Each scene shows the same named points in several views. A view is turned or mirrored, and shifted as a whole, has a little noise and may leave points out.

Scene 1
View 1
tipan: [ -7  11   0   0  -8 -10   3  15   7 -10  -2   1 -13  -1  14  10  -1  36
   3 -19  12   6  14   4  -2   5 -11  12 -14  -2   1 -13  -9  12   4  19
  -8   2 -23 -10  -4   2  -7 -13  -4  -2 -20  15]
sigur: [ -1  21   3 -23  -6  -2   9  18   0 -17  -6   5   2   3   8 -11 -17  23
  -9 -10  19   1   6   0  33   3  -8  23  -3  -6  11 -13 -15  14 -21  44
  -9  13 -31 -23   8  -1 -20 -16 -12  -7 -30  15]
vurut: [ -5   5  -6   9  -8 -12   3  15  10 -10   1   1 -18  -4  16  13   7  43
   5 -21   8   4  18   3 -12  10 -12  11 -17  -2  -4 -14  -9  11  13  14
  -7  -1 -23  -2  -6  -1  -2 -13  -4  -1 -17  13]
segam: [ -7  17   1 -13  -6  -8   6  14   4 -13  -3   6  -3   1  12  -1 -11  25
  -4 -16  16   3   5   1  18   4  -7  17  -8  -6   7 -12 -12  12 -13  36
  -9   8 -31 -18   3   2 -14 -13 -11  -5 -27  13]
gar: [ -2   2 -13 -13   2  -8   6  23   6  -7  -6  10  -5   1  16  -8  -1  42
 -13 -12  16  -7  19  -3  10  13 -14  19  -6  -9  -5 -16 -23  17  -1  31
  -5   9 -26 -10   7   3  -6 -16  -9 -13 -28  13]
lizer: [ 25 -21 -50 -10  11   8  -1  57  12   3  -9  11 -11   5   2  -6  14  97
 -15   2  13 -11  36  -3  -3  33 -45  26  -2  24 -29 -35 -35  18  30   8
   4   8 -15   7   3 -15   8 -17   5 -18 -18  14]
Muve: [  1 -11 -24   2   3  -6   0  29  14  -3  -5   7 -15   0  15   5  14  67
  -6 -14  12  -2  30  -1 -13  20 -25  14  -9   4 -18 -20 -20  17  21  12
  -4   3 -19   4   0  -2   4 -15  -1 -10 -20  15]
sepi: [-49  35  56  38 -36 -34   1 -39  12 -24  17 -16 -31 -11  32  47  -1 -23
  37 -53  -3  30  -7  16 -32 -24  25 -13 -42 -30  26  11  30   0  -2  12
 -24 -20 -30  -8 -24  18 -13  -9  -8  22 -16  15]
dimo: [-10  13   7  25 -19 -11   1   9  14 -13   8 -10 -27  -2   9  37   7  41
  28 -25   0  21  12  13 -28   4 -13   1 -27  12   1 -14   5   5  22  -3
 -11 -13 -19   4 -22  -8  -3  -9   6   9  -4  16]
Ribi: [ -7   2  -9  -5   0 -12   5  16   8  -8  -4   9  -9   0  16  -2   1  35
 -10 -17  15  -4  17  -2   4   9  -9  15  -9 -12  -4 -11 -16  18   2  28
  -6   8 -28 -12   5   6  -5 -14  -9  -8 -27  13]
rufa: [ 18   3 -24 -12  -3  10   5  45   5  -7  -7   1  -6   7  -7   3   0  70
   2   1  16   3  19   8  12  21 -34  24  -7  33 -11 -30 -21  12  12  14
  -2   3 -20  -3  -6 -18  -9 -13   7  -8 -13  16]
mafin: [  4 -10 -23   1   1  -5   1  29  12  -3  -3   7 -17   1  12   6  12  66
  -4 -14  12  -4  27   0 -13  21 -24  13 -13   4 -16 -21 -20  14  20  10
  -2   3 -21   1  -2  -4   3 -15  -2  -8 -19  13]
lubuv: [  6   3 -11  28 -16   2  -3  32  17 -10   6 -18 -30   1  -6  43  16  78
  33 -12   1  26  21  22 -34  18 -34   4 -29  43 -13 -30  -1   3  42 -22
  -5 -19 -12  17 -32 -22   1  -7  19   9  10  17]
View 2
tipan: [ -3  -6  -4  -9 -18   0  -1  -8  14  19  12 -14   0  -6  15   9 -22 -12
   3  15   7 -15  10  -7   3 -14   2  -5  19  -5 -18  -2  20   6   8  24
 -16   3 -14  22   0   5 -13  -1  -1 -12 -17  21]
mafin: [  2   5   2 -22  -8 -23 -11 -18   7  11   7 -20 -10  -6   9  15 -16 -26
   3  34   6 -20  -3  -5  30 -30  -1  -4  23  -2 -19 -12  28   6  19  33
 -12  -1 -10  21   3  13 -18 -14  -1   8 -17  13]
gar: [-12  -3  -6 -23 -29  -1   5  -4  10   3  14 -34  -4  -2  18   5 -38 -23
  13  24  17 -12   6 -20  25 -12  13 -11   8   7 -26  14  39  -3  37  23
 -14 -26 -10  25  -4  12 -18   6   7 -23  -8  16]
vurut: [ -2  -4  -5 -12 -13  -3  -4 -10  12  19  12 -11   0  -7  14  11 -20 -14
   2  18   5 -16   7  -5   8 -19   2  -4  21  -4 -18  -5  20   7   7  26
 -13   5 -12  22  -2   4 -14  -5  -1  -8 -18  22]
lubuv: [ 21   2  -3  -6  45 -14 -13 -33  14  30   0   1 -13 -24  17  13  16 -14
 -11  36  -7 -21 -13   6   4 -35 -26   0  29  -6 -11 -15  -1  26 -22  31
  -5  40 -19  11  10  10 -38  -9 -23  25 -28  18]
segam: [-13  -9 -10 -16 -25  12  14  -1  17  10  13 -29   0  -4  24   0 -35 -13
  11  15  15 -12   8 -20  10  -7  14 -12   7   8 -25  20  34   0  29  18
 -16 -17 -13  22  -5   7 -20  13   1 -29 -10  20]
dimo: [  8  -7 -10   0   9   5  -2 -14  19  29   9   4   3 -14  19  10  -2   2
  -8  11  -3 -14   8   0 -14 -15 -10  -2  20 -10 -14  -7   2  17 -18  23
  -9  28 -19  17   2  -2 -21   0 -14  -1 -23  28]
sigur: [-15 -10 -13 -20 -25  17  16  -3  16   6  15 -37  -2  -6  26  -4 -40 -16
  15  17  18 -10  10 -26  17  -4  16 -16  -2  12 -27  33  42   0  40  18
 -15 -29 -13  23  -8  13 -29  23   2 -37  -8  18]
sepi: [ -5 -24 -25  28 -32  48  20   8  34  42  18  24  33  -5  27   0 -24  31
 -13 -38  -9  -2  38  -1 -67  17  -1   0  17 -20 -17  -4  -6   9 -41   2
 -23  34 -23  26 -10 -27  11  17  -5 -41 -22  52]
rufa: [  2   4  -4 -30  17 -14  -3 -25   8  10   4 -31 -20 -17  21   8  -9 -30
   8  46  13 -18 -12 -15  35 -29  -6 -13  10  10 -20  13  34  11  30  30
  -5  -5 -14  17   4  22 -46   4 -10   3 -16   7]
Muve: [  0   5   4 -22 -11 -23 -15 -16   6  13   8 -24 -12  -5  10  17 -18 -28
   3  34  10 -20  -2  -4  30 -28   0  -4  25  -3 -17 -14  29   8  19  33
 -12  -2 -11  22   5  14 -17 -14   1   8 -18  13]
Ribi: [-12  -2  -2 -22 -36  -9  -5  -5   9   7  12 -27  -2   0  12  12 -35 -23
   7  19  15 -16   9 -10  24 -16  11  -6  16  -2 -22  -4  34   2  29  28
 -15 -17  -9  25  -3  10  -8  -5   9 -13 -12  17]
lizer: [  5  12   8 -38   6 -42 -23 -28  -1   2   5 -37 -29  -9   6  21 -11 -45
   9  59  14 -25 -17  -6  58 -45  -5  -7  23   5 -18 -13  38   7  38  44
  -7 -11  -7  18   7  29 -34 -21   0  25 -15  -1]
View 3
vurut: [ 21 -12 -11  -2   3   8   5  -3  24 -12  -1 -38  15 -24   0 -14  21   7
  -8  25   9   5  -8  -3  -2   5  -1  10  -8   5  17 -18  11  12  -1   2
  12   4   8  16 -28 -14   2 -11  11  -3   9   3]
Ribi: [ 17 -15   8  -3  -2  25 -12  -8  12 -15 -11 -44   7  -9  20 -25  15   2
  -1  16   1  15  -2   2 -11 -18   0   8   4  -5  11 -12  15  17 -10  15
  23   2  -4  15 -33  -7 -15  -4   9   2  20   0]
sigur: [ 11 -29   7   8 -11  36 -21 -15   8 -17 -23 -37   9 -21  13 -38  18  -5
   1  25  -9  18   3  -7 -18 -27  10   4  -2 -19   1 -16  10  11 -22  23
  33   2 -13  32 -30   1 -44  21 -14  11  17   2]
lubuv: [ 30   9 -33   7   7 -18  35  16  62  -2   9 -36  26 -45 -13   5  31  13
 -12  27  25   6 -16  -1  14  42  -4  18 -19  18  26 -19  20  -4  16 -24
   1  11  10   4 -16 -28  35 -18  -2  12  -1  -2]
mafin: [ 20   8   5   2   5  13   1   5  34  -7  -6 -45  11 -15  24 -16  20   2
   5   8  18  20  -5  12  -2   5  -6  17   1   2  20 -13  28  13  -4   3
  16   6  -3  -5 -24 -15   9 -15   0  13  21  -6]
dimo: [ 26 -13 -28  -2   5  -3  16  -1  31 -12   7 -35  19 -28 -18  -3  21  16
 -16  37   9  -3 -13  -8   4  18   1   9 -16  14  21 -23   7   8   6 -10
   3   2  15  21 -26 -19  12 -11  20  -9  -2   7]
segam: [ 13 -25   4   5  -7  30 -14 -13  12 -16 -14 -38  10 -16   9 -32  18  -1
  -4  24  -4  14  -1  -5 -15 -22   8   5  -2 -12   7 -16  12  11 -15  19
  30   2  -8  26 -31  -3 -29  10  -6   5  15   2]
Muve: [ 19   8   7   0   4  15  -2   5  32  -8  -9 -44  11 -13  27 -16  20  -1
   4   6  17  21  -8  11  -2   4  -8  17   3   3  19 -12  27  13  -3   7
  16   5  -4  -7 -25 -16   9 -15   0  14  22  -9]
sepi: [ 24 -55 -42 -20   3   2  10 -25 -17 -27  19 -28  13 -12 -52  -6   8  31
 -36  64 -14 -30 -11 -28  -8 -16  10  -9 -20  21  16 -34 -34  25  -1  -3
  -1 -18  36  61 -45  -3 -16 -11  67 -56 -20  31]
gar: [ 15 -12  16   2  -1  29 -14  -7  15 -12 -15 -45   7  -9  26 -30  15  -3
   4  12   2  20   0   5 -13 -18   0   9   8  -7  12 -12  20  17 -15  20
  25   4 -11  11 -30  -4 -18  -1  -3  11  22  -3]
View 4
segam: [-25 -27  -2  -6  -7  -1   5  10   2 -12   0  -1  25  -1  14  -7   0  11
  20  -6   2   5  -6  -1 -12 -24  -9 -22  20  23 -21  -9   2   1  -9   9
  -9   2  -4   7  11  14 -31  -8  10  13   0  18]
mafin: [-11 -21  22   2   6  11  -3   1  -8   1   0 -14  11   1   2   3   6 -35
  27 -33   4  -2   1  10 -16  -4  -6  -1   6  15 -11  16   6  26 -15  -6
  -9  14  16   7  14 -12 -16  12   8   3   2  27]
rufa: [  1 -29  18  10 -27  16 -10 -16  -2 -12   7  15  27  -1  -2  21   5 -43
  42 -20  -3 -10   0 -14  -4  -9  -8   3  14  21  -1  18  20  18 -11   9
 -10  27  29   4   4  -1 -16   4  22  -7  -3  29]
dimo: [ -5  -1  20   4 -11 -11   6 -22   1   3  -4   0  36   7   1   1  10   2
   0 -35 -17 -16 -21   2   5 -15  10  10  12  12 -12   9 -11   6   6  25
   3  33  22   8  21 -38  -6  12   2   9  34  11]
lubuv: [ 10  -4  33  10 -16   1  -4 -32  -5   5   0   1  31   7 -10  15  11 -38
  16 -47 -19 -22 -12  -1   6  -3  13  22  10  10  -2  25   0  22   2  18
   1  44  39   6  18 -44   0  20   9  -2  25  19]
vurut: [-16 -15  15  -1   1  -4   2  -2  -6   0  -5 -10  22   3   5  -3   4  -6
  12 -24  -4  -5  -9   9  -9 -13   0  -4  10  13 -17   4  -5  10  -4  10
  -3  14  10   8  17 -13 -15   8   4   8  15  17]
lizer: [ -4 -34  29   9   2  29 -15   1 -12  -1   5 -13   2  -1  -5  22  10 -75
  52 -36  12  -3  10   7 -24   5 -11   1   6  16  -4  30  25  35 -26 -22
 -17  19  25   6   7  -3 -17  16  16 -12 -17  40]
sepi: [-27  17   2 -10   1 -46  26 -13  10   5 -13  -8  47   9  17 -33   3  82
 -44 -22 -31 -10 -40  10  17 -36  17  -4  18  10 -34 -24 -45 -19  27  53
  16  19  -7  10  34 -42  -9  -1 -16  37  63 -14]
gar: [-24 -28   5  -4   3   7   2  16  -3  -8   0 -10  11   0  12  -3   0 -10
  28 -12   9   7   1   6 -21 -16 -11 -17  14  20 -16   0   6  11 -15  -4
 -10   1   0   7  12  13 -31   2   7   7  -6  27]
Ribi: [-24 -21   5  -4   7   0   2  12  -4  -4  -1 -14  15   0  12  -9   4  -1
  18 -16   3   7  -4  11 -17 -18 -10 -16  14  17 -20   0   0  10 -11   3
  -7   4  -1   7  14   3 -25   1   4  11   5  21]
Muve: [-11 -22  21   4   6   9  -4   2  -8   4   0 -17   9   0   0   5   5 -35
  27 -33   3  -2   0   9 -18  -5  -5  -4   7  13 -14  18   6  23 -14  -8
  -9  13  15   8  15 -10 -17  15   8   3   2  28]
tipan: [-16 -13  12  -3   1  -5   5   0  -2  -1  -4 -11  21   4   8  -5   5   0
  10 -25  -4  -2  -7   8  -9 -15  -1  -6  13  14 -18   2  -4  11  -3   9
  -2  14   6   6  19 -15 -19   8   1  14  15  17]
sigur: [-28 -31 -10  -8 -15   4   4  15   6 -18   3   5  28  -4  18  -4  -4  13
  29   6   4  11   0 -10 -15 -26 -15 -26  21  26 -19 -13   8  -1 -11   9
  -9  -2  -4   5   7  27 -35 -15  13  10  -6  19]
View 5
Muve: [  1  41  25 -28   4 -11  -2   8 -10 -45   0  16  -9   7 -28   7   5  -1
  -2 -15  -9 -11  -8  -9 -26  -2 -11  -4  30 -30  19   6  -6  17  13   5
  29 -15  11   7  14  28  21 -13  -1  36  27  -8]
lubuv: [ -8   5  19 -36  18  10   7  31 -28 -22  19  38 -24  -8 -16 -13   6 -17
   0 -27  16   9  -7 -10 -25  -7 -24  -5  32   8  28  44  -8  13   8  16
  21 -45  32  35  -6  44 -22  12   9  36   1  -9]
sigur: [ -4  42   6 -14   2  -1   0 -15  -2 -55 -16 -11  -5  -5   0   8  17   7
 -17  -4 -22   5   8 -29   4  15   6  24  12 -10 -22 -19  10  -5  23   0
  30   4  18  -9  40  -2  53 -28  -3   8  25 -11]
rufa: [  4  34  21 -31   7   5  -7   6 -10 -62  -3  19 -24  -1 -16  -8  16   0
 -13 -13 -15  12  10 -22 -29   0 -10  22  16 -16  17   3  -4  16  16  10
  36 -24  27  11   1  36  20 -28  -4  18  18 -15]
tipan: [ -9  31  11 -19   9  -7   5   3 -14 -27   0   1   0  -6 -16   9   7  -5
   2 -13   0  -9  -8 -14  -3  10 -10  -3  26  -8  -5   9   1   6  13   4
  19 -10  11   4  32   6  23   0   6  33  20  -2]
segam: [ -7  37   7 -14   5  -3   0  -9  -6 -45 -10  -8  -2  -5  -3   9  14   3
 -10  -6 -15  -1   1 -22   2  13   0  14  16  -9 -19 -10   7  -3  20  -1
  27  -2  15  -7  41  -3  44 -16  -1  16  21  -5]
gar: [ -3  47  15 -18   2 -10  -4  -7  -4 -51 -11  -4  -2   1 -15  12  12   6
 -10  -9 -18  -9  -3 -18 -10   8  -3   7  22 -25  -4 -13   1   9  19   1
  29  -2  11  -7  30  10  44 -20  -2  25  31  -8]
lizer: [ 14  52  37 -41  -3 -11 -12   8  -1 -77  -2  28 -24  16 -38  -3  12   7
 -12 -15 -28  -7   5 -11 -54 -13 -12   9  25 -51  41  -5 -12  34  15  12
  42 -23  19   9 -15  57  22 -41  -7  28  33 -18]
vurut: [ -8  30  13 -19   8  -5   5   5 -15 -30  -1   4  -4  -4 -15   7   6  -4
  -1 -14   0  -8  -7 -12  -7   5 -13  -3  28 -11  -1   9   1   6  14   4
  22 -12  12   6  29  11  21   1   4  33  19  -4]
sepi: [-41  -2 -16   2  25   3  30   7 -34  38  11 -16  20 -33   9  19   2 -19
  18 -17  38  -6 -25 -13  52  27 -15 -23  33  45 -47  39  14 -28  11  -3
  -9 -10   6  11  76 -41   9  55  26  41  -4  12]
dimo: [-15  11   9 -21  14   5  11  16 -24 -12  10  12  -7 -12  -9  -1   7 -15
   4 -19  18   2 -11 -13  -2   6 -17  -6  29  12  -1  29   0   0  10   6
  16 -26  20  20  25  13   0  17  11  35   4  -2]
Ribi: [ -6  42  15 -19   4 -10   2  -4  -8 -41  -8  -4  -1   0 -15  13  10   1
  -5  -9 -13 -11  -5 -17  -5   8  -6   1  24 -23  -7  -6   0   6  19   1
  25  -2   8  -3  34   2  37 -13   1  29  29  -5]
View 6
Muve: [  9 -11   2  21  -7  -9  -9 -10  -5  -4  13  -5  21  25  -7   1 -19   4
  -6 -10  18  13  40  -5 -17  -7  14   1  -8 -28  44 -18 -28  10 -26  -8
 -42  -3  -1 -16   4   1  -7  -6   1 -11  19  11]
rufa: [  1 -22 -15  31  13  -4 -18   0  -3 -11  16  -9  10  33  -3   6 -11   4
 -19   4  17  10  53 -23  -5   5  17   1  -6 -37  15  -9 -36  -4 -19   0
 -48   3  -6   5   4   7 -17 -16  -5   4  13  15]
tipan: [  3 -13  11  17  -9   5   2 -12 -11  13   3   6   7   8  -2   1 -20  -7
  -5  -2  11  10  24   0 -19  -2  -1  -4  -1 -19  31 -12  -8   9 -16   2
 -27 -26   2  -6   4   2   3  -9  -2 -12   7  -1]
lizer: [ 12 -15 -14  31   2 -23 -26  -5   5 -25  27 -15  31  44 -10   4 -14  16
 -14 -12  23  12  63 -17  -9  -3  31   7 -11 -44  45 -22 -52   7 -34 -10
 -64  24  -4 -15   3   6 -23 -11   3  -7  29  29]
dimo: [ 12 -13   7   9 -14  19  -7 -19  -3  27 -16  -4 -12   2  -6 -14  -8  -5
  -2  -9  12  -3  29  15  -2   9  -7   3  -5 -24  25 -19   8  14   8  -8
 -21 -34   3   8  12  -9  -8 -20  -7   3  19  -8]
vurut: [  5 -12   9  18  -9   5   0 -10  -9  12   3   2   6  10  -2   0 -20  -6
  -4  -4  11   8  26   0 -17  -3   4  -6  -2 -22  31 -16  -9   9 -17  -1
 -28 -23   3  -5   5   1   2 -11  -1 -11   8   1]
sepi: [ -1 -11  38  -4 -29  42  27 -23 -23  66 -36  19 -32 -36   5 -16 -21 -32
  10   2   1  -1 -18  30 -18   2 -35 -11   6   1  21 -11  48  19  16   9
  17 -85  15  10  11 -10  24 -14  -9  -8 -12 -39]
segam: [-12 -25  10  26   7   3  12   5 -20   5  10  14  10  14   9  17 -20 -13
  -7  14   4  22  20 -21 -27  -8  -4 -16   6 -15  16  -3 -17  -4 -28  16
 -27 -27   5  -1  -5  16  12  -8  -2 -14 -14  -2]
Ribi: [ -2 -16  11  21  -5  -3   8  -5 -15   2  11  13  17  15   2  12 -24 -10
  -5   4   9  20  24 -11 -29 -13   3 -10   2 -16  36 -10 -17   4 -28   8
 -31 -20   3 -10  -2  10  10  -6   1 -17  -3   3]
sigur: [-15 -29   4  28  12   3  10   4 -19   4  13  16  10  15   8  19 -20 -13
 -10  18   7  23  23 -28 -27  -6  -3 -14   6 -16   9  -1 -18  -8 -28  18
 -28 -22   2   2  -5  18   9 -11  -2  -9 -17  -1]
gar: [ -6 -19   9  26   1  -8   6  -1 -15  -4  17  11  22  20   3  14 -24  -8
  -9   4   9  22  27 -19 -30 -13   7 -11   0 -19  32  -8 -26   1 -36  10
 -35 -10   2 -12  -4  14   8  -5   4 -17  -5   7]
lubuv: [ 25 -11 -12  14 -10  13 -30 -21   8  13 -13 -26 -14  17 -13 -24   2   8
 -12 -18  22 -13  54  18  18  18  11  15 -11 -45  21 -25  -7  17  16 -20
 -36 -15  -3  15  19 -16 -32 -29 -12  15  43   4]
mafin: [  9 -11   4  20  -6  -7 -10 -13  -2  -5  13  -4  18  24  -7   1 -19   4
  -8  -8  19  12  40  -2 -16  -5  14   3  -8 -29  42 -19 -26  11 -24  -6
 -42  -4   1 -13   4   2  -9  -7   2 -10  19  13]

In a view up to two points have been moved. Name them for each view, in the order of its rows, or write none.
view 1 => tipan
view 2 => gar, Ribi
view 3 => vurut
view 4 => rufa, lubuv
view 5 => lizer, sepi
view 6 => sigur
